Points, in no order, along strands that fork, close into loops and pass close to each other.
In the rows, 128 means zero.
Two points are linked if the straight distance between their rows is under 107. Some points are linked to none.
k_857: [164 137 138 104 129  99 157 106 162 102 117 127 127 181  74 126 174 129
 120 102 144 167 157 104 121  97]
k_374: [108 161 186 123 103 112 160 105 155 165 106  59  92 160 151 161 125 116
 198 136 168  95  77 108 115 126]
k_908: [ 73 117 120  84 139 120  92 123  94 147 176 165 112 107  93 126 181 147
 103  64 153 160 163 176 177 146]
k_827: [ 72 128 145 114 120 151 112 111 103 175 144 107 161 156 151 108 140 106
 178 162 138 150  89 160  86 128]
k_54: [168  85 175 112 147 151 127 132  89 152 107  75 108 117 171  73  81 154
  86  98 119 100  87 142 146 108]
k_82: [105 144 101 133 123 141  85 128 183  98 143 127 138 136 130 143  92 158
 135 153 126  90 140 113  87 124]
k_554: [ 81 182 121 159 108 138 122 128 185 100 133 139 123 101 132 143 152 156
 174  96 143  98 119 102 177  99]
k_393: [111 142 134 143  81 110 121 125 109 131 119 152 149  95 181 126 165 102
 173 118 117 146 120 126 196 129]
k_304: [189 131 113 106 157  77 176 127 106 122 145 156 149 207  38 135  99 113
 130 163 124 211 136 141  65 122]
k_349: [ 74 171 133 129 123 118 126 105 166 116 139 115 108 162  80 151 167 147
 170 132 142 137 125  98  99 124]
k_592: [120 153  76 171 128  94 147 105 177 129 146 161 155 148  73 150  86 143
 190 147 111 149 118 110 114 109]
k_918: [ 97  84 142 137 151 179 127 133  95 151 127  94  87  53 144 154 100 131
 128  71 125  76  83 108 141 130]
k_622: [111 120  99 150  93  83 158 109 111 154 142 144 168 139 104  94 156  65
 195 156 108 173 116 155 142 126]
k_366: [150 142 156 117 149 115 191 135 110 152 163 102 139 193  84 128  84 112
 214 127 154 170  56 140 100  97]
k_748: [ 80 154 107 135  97 133  94 130 137 131 153 167 148 109 128 125 145 148
 144 108 132 138 157 144 168 107]
k_314: [163 128 137 121 134 143 143 163 139 108 105 106 124 134 132 119 152 182
  77  94 134  95 158 107 156 114]
k_508: [182 147 154 125 106 115 171 132 144 112 100 114 170 105 171 110  98 130
 158 128 159 123 119 114 179 113]
k_189: [ 71 117 121  76 152 118  72 119 117 116 182 164 131 120  91 116 143 161
  76  99 153 153 167 160 127 134]
k_302: [202 132 130 113 149 112 189 145 112 155 134 125 143 189  69 110 112  77
 150 159 127 185 121 130  70 126]
k_392: [ 77 101 101  98 143 122  57 122 111 132 174 165 150 112 124 110 116 123
  85 131 135 146 153 176  97 147]
k_263: [ 85 104 117 152 154 186 121 160 111 124 134 116  85  53 118 175 129 142
 111  72 130  58 120 101 146 131]
k_642: [150 146 155 138 111 146 137 125 148 120 111  85 159 115 163 123  99 143
 179 126 148  97 106 117 158 103]
k_135: [187 155 172 105 118 120 166 155 155 101  94 121 137  92 177 115 134 164
 119 123 172  91 126  99 179 113]
k_62: [172 163 135 158 127  97 193 120 142 103 111 119 147 146  93 146 123 125
 176 117 126 139 125  81 145 105]
k_412: [144  77 137 124 153 155 143 152 121 145 128  79  52 109 129 142 121 132
  45 129  82  65 122 102 118 141]
k_102: [161 155  74 154 125 106 128 123 160  97 112 194 143 133 139 136 137  96
  96 164  81 141 214 133 120 153]
k_220: [152 149  94 132 122 131 113 139 153  92 109 183 136 127 110 125 164 100
  66 127  96 153 221 123 135 145]
k_989: [ 68 136 131 103 137 130  95 134 122 152 143 115 128 166 141 125 129 125
 150 177 140 135  98 160  47 158]
k_293: [149 135  77 199 101  94 184  99 167 135 125 177 148 130 116 132 121 114
 189 128  96 145 133 110 183 123]
k_747: [ 85 166 120 115  99  97 110 142 143 103 134 167 136 111 125 133 162 145
 140  81 172 147 148 160 197 116]
k_500: [ 86 168 130 160 111 115 148 121 161 112 127 129 117 132 105 160 176 138
 190 112 136 125 131  97 156 121]
k_602: [150 109  59 185 106  73 199  99 137 161 142 182 127 143  96 126 141 118
 184 144  80 171 130 120 154 135]
k_351: [138 111 120  96 172 156  90 144  73 108 115 132  97  88 176 164  94  94
  96 140  95 133 155 134  75 183]
k_966: [ 83 134 109 128 127  88  75 132 139 107 153 179 165 126 123 101 114 128
 101 158 137 148 166 176  90 147]
k_266: [130 105 145 153 113 196  94 146 118 146 116 108 109 109 162 182 112  77
 132 210  91  91 124 139  93 154]
k_728: [169 118 174 154 110 161 152 148 137 125 104  81 140 106 195 113  82 138
 134 158 141  77  80 132 170 102]
k_355: [ 98 124 109 135 125 175  56 130 123 132 159 148 172 119 156 120  90 132
 131 152 111 127 117 146 115 133]
k_296: [189 150 154  84 116  74 172 108 124  96 123 118 151 177 122 119  97 120
 152  87 184 159 101 123 123 104]
k_604: [115  80 127 148 132 158 108 151 117 150 136  70  79 106 147 169  73 162
  76 118 113  42  82 111  98 113]
k_557: [180 133 126 101 139 107 167 104 135 121 116 118 146 174  76 110 145 105
 136 129 114 174 144 119  85 118]
k_510: [113 108 105 147 138 180  91 146  98 137 121 160 146  69 140 135 118 147
 113  89 112 114 122 119 156 131]
k_863: [136  58 120 131 175 168 139 147  99 137 114 102  75  60 127 123 106 129
  58  98 105  51  93 100  95 137]
k_491: [175 141 146  95 124 111 155 106 144 100 110  95 123 152 134 115 145 143
 139 104 149 136 152  96 148 101]
k_890: [141 138 125 147 118 167 124 159 163  98 121  99 104 124 132 136 137 176
 101 132 114  82 154  98 133 111]
k_241: [128  59 150 162 166 187 146 140  81 148 114  92  87  63 160 131  78 134
  84 109 113  71  65 114 128 121]
k_772: [ 92 141 124 124 101 136 101 139 115 138 133 139 115 112 113 143 218 117
 137 111 108 147 179 113 168 139]
k_165: [125  71 157 130 151 177  95 116  62 170 129 110 116  81 141 143 144 105
 109 127  93 133 121 122 115 164]
k_608: [ 83 125  83 103 176 145  63 149 100 115 158 203 150  87 118 142 111 126
  72 116 125 131 149 157 112 154]
k_409: [104 141  82 176 108 138 102 140 149 124 140 152 166 109 146 111 118 145
 151 125 113 113 122 129 158 100]
k_693: [148  76 159 136 154 177 140 161  77 142 123  98 117  94 159 115  98 171
  78  83 125  70  92 129 149 118]
k_526: [119 115 128 155  88 107 142 102 113 148 119 152 174 106 153  92 161  87
 181 133 116 182 126 152 174 123]
k_150: [148 144 106 124 161  51 160 118 138  90 144 178 156 176  60 127 130 120
 119 156 131 198 159 132  66 133]
k_638: [122 150 172 127 104 116 140 110 148 132 110  78 136 128 144 160  95 130
 199 128 158 109  76 120 137 123]
k_237: [157 103 175 153 138 158 163 175 106 137 101 101 129  82 192 135  95 162
 103 117 144  65  90 123 174 126]
k_139: [118  88 119 137 148 193  82 145  91 143 131 135 160  84 142 133  80 138
 123 123 108 118  98 131 124 139]
k_923: [152  96 153 130 111 132 153 141 136 134 111  63  62 136 130 139 161 145
  77 156  96  85 139  96 126 136]
k_635: [123 129  89 178 103  68 187 116 123 169 147 167 160 143  88 126 131  97
 205 148 110 177 113 135 125 131]
k_122: [154 114 114 113 155 167 116 155 113 118 117 154 120 117  97 116 169 144
  46  78 123 120 188 149 158 127]
k_24: [ 97 116 143 139 125 138 104 123  76 154 140 142 156  72 162 131 161 118
 149  89 122 160 115 147 186 143]
k_362: [ 95 125 109 130 155 201 105 172 114 127 141 140 123  79 108 144 122 166
 110  69 129  77 121 111 134 124]
k_422: [ 60 171 111 107 140 106  77 143 120  86 143 198  83 138 117 157 188 131
 114 151 138 165 174 159  86 174]
k_639: [177 121 169 130  93 108 187 120 131 140 102  40  67 171 142 109 150 135
  92 152 112 100 118 109 125 112]
k_743: [114 104  96 109 191 154  80 138  97 116 136 168 127  90 144 145 101 104
  74 105 109 124 155 142  92 168]
k_596: [179 135 157  97 117  93 160 106 138 115  99  60  84 177 137  83 138 151
  96 108 141 126 128 104 112 100]
k_277: [109 146 108 117 135 166  63 123 146 110 154 127 152 131 150 126  63 158
 111 158 133 113 111 151  79 136]
k_230: [147 112 156 142 114 167 148 108 130 153 115  59 123 154 141 105 122 103
 147 172 124 109 121 130 113 119]
k_157: [115 175 119  94 167  79 106  92 166  93 121 147 103 198  71 124 151 148
 106 141 170 154 159 129  58 141]
k_654: [159  94 170 156 117 180 151 122 127 140 131  54 109 127 167 122  98 114
 136 183 124  88 102 150 146  94]
k_421: [127 137 127  82 153 141  80 141 108 111 125 107  92 146 199 164  91 102
 110 156 104 123 153 146  61 170]
k_124: [ 90 152  99 137 121 107  88 121 148 104 149 175 147 128 106 131 160 146
 121 143 128 143 164 144 118 125]
k_45: [161 151 173  81 113  88 155 113 167 109  99  87 108 141 161 138 114 144
 133 130 190  97  84  97 142 123]
k_739: [146 106 149 145 118 184 118 142 139 144 119  80 105 141 150 133 111  94
 134 214 106  93 116 122  80 147]
k_811: [ 99 164 135 111 154 108 111 100 187 115 134 118 102 186  84 123 162 144
 137 165 141 136 128  96  51 144]
k_479: [ 83 109 136 109 144 150  97 127  79 139 159 165 133  69 115 134 171 120
 125  66 145 149 146 142 185 150]
k_650: [137 136 183  87 119  96 127 123 129 147 104  69  84 132 173 115 101 152
 110 107 164  89  68 117 144 120]
k_90: [127 107  69 164 101  85 138 110 149 123 125 213 178 131 113  90 142  99
  91 157 103 171 178 165 132 130]
k_26: [103 105  72 172  94  63 146 106 133 138 137 193 162 129 123  89 169  87
 119 131 134 176 167 160 165 118]
k_177: [155 147 101 116 130 141 108 147 132 107 119 177 125 136  95 131 207 129
  56 103 120 162 212 153 176 130]
k_229: [108 156 105 103 160  69 129 111 167  76 124 176 130 168  72 124 157 129
  97 152 150 185 181 149  69 125]
k_583: [160 156 155 137 129 127 214 135 117 162 133  85 126 175  85 150 117  92
 211 150 136 156  72 110 118 115]
k_785: [125  96 137  93 145 166  82 123  89 146 129 122 134 132 132 126 134 128
 114 141 103 124 142 117  95 159]
k_990: [149 126 131 105 135 143 114 143 131 113 114 131 144 142 103 112 149 171
  74  69 164 122 176 136 163 106]
k_284: [137 113 164  91 121 117 113 125  96 172 106  66  67 145 154  93  92 150
 104 102 119  97  77 120 133 121]
k_372: [175 156 178  55 117 109 134 138 163 122 105 129 110 119 154 116 130 164
  98 110 198  91  99  93 164 137]
k_831: [149 111 152 103 128 157 105 114 108 150 132  91 128 155 141  90 128 124
 130 147 124 143 119 132 110 134]
k_341: [103 173 147 148  91 107 148 112 150 124 134 111 140 119 133 167 124 116
 208 137 136 136  91 104 163 121]
k_812: [117 134 112 142  95  43 164 108 122 104 143 167 167 157  86 107 134 118
 140 112 174 183 127 152 141  81]
k_817: [150 119  70 163 120 118 125 106 149 120 117 190 166 124 143  99 138  86
 121 155  74 142 179 136 133 142]
k_708: [ 91 153 113 126  93  56 146 111 147 108 141 165 164 129 118 111 152 133
 154 102 167 174 141 161 166 106]
k_912: [103 162 139  85 150 143  78 133 135 141 119 101  94 176 169 133  99 112
 130 174 130 120 114 163  47 171]
k_869: [120  71 139 140 135 197  98 139  89 154 118 110  98  85 148 178 104  86
 110 166  85 103 110 123 105 165]
k_312: [129 128  76 201  92 122 140 110 154 143 126 173 164 119 151  95 119 113
 172 118  86 120 111 121 182 121]
k_252: [180 145 144 143 141 102 191 141 128 142 120 103 154 172  89 165  95 122
 191 146 119 166 104 102 133 114]

How many points has the smallest loop of links through each point below? Write - if it is on no loop.
k_923 -> 23
k_293 -> 16
k_284 -> 11
k_230 -> 7

A fork is a point with three links, a tip a point with one. Leave the first point through the second and follow the links. Name the first fork or tip that comes.
k_639, k_596 -> k_500
k_890, k_314 -> k_26
k_635, k_622 -> k_392
k_26, k_90 -> k_890
k_189, k_908 -> k_748
k_82, k_277 -> k_241
k_241, k_918 -> k_82
k_642, k_508 -> k_693

A tip is a point with one link. Name the tips that can be reached along the links from each point below, in the order of the rows.
k_639 -> k_374, k_82, k_554
k_602 -> k_827, k_812
k_817 -> k_890, k_26
k_583 -> k_366, k_62

Name the points in between on the shortest way along the links from the first point to the second, in order.
k_362, k_266 -> k_263 > k_918 > k_241 > k_693 > k_237 > k_728 > k_654 > k_230 > k_739
k_831, k_554 -> k_230 > k_654 > k_728 > k_642 > k_638 > k_341 > k_500
k_526, k_912 -> k_393 > k_24 > k_479 > k_908 > k_189 > k_392 > k_608 > k_743 > k_351 > k_421
k_912, k_293 -> k_421 > k_351 > k_743 > k_608 > k_392 > k_966 > k_124 > k_748 > k_409 > k_312
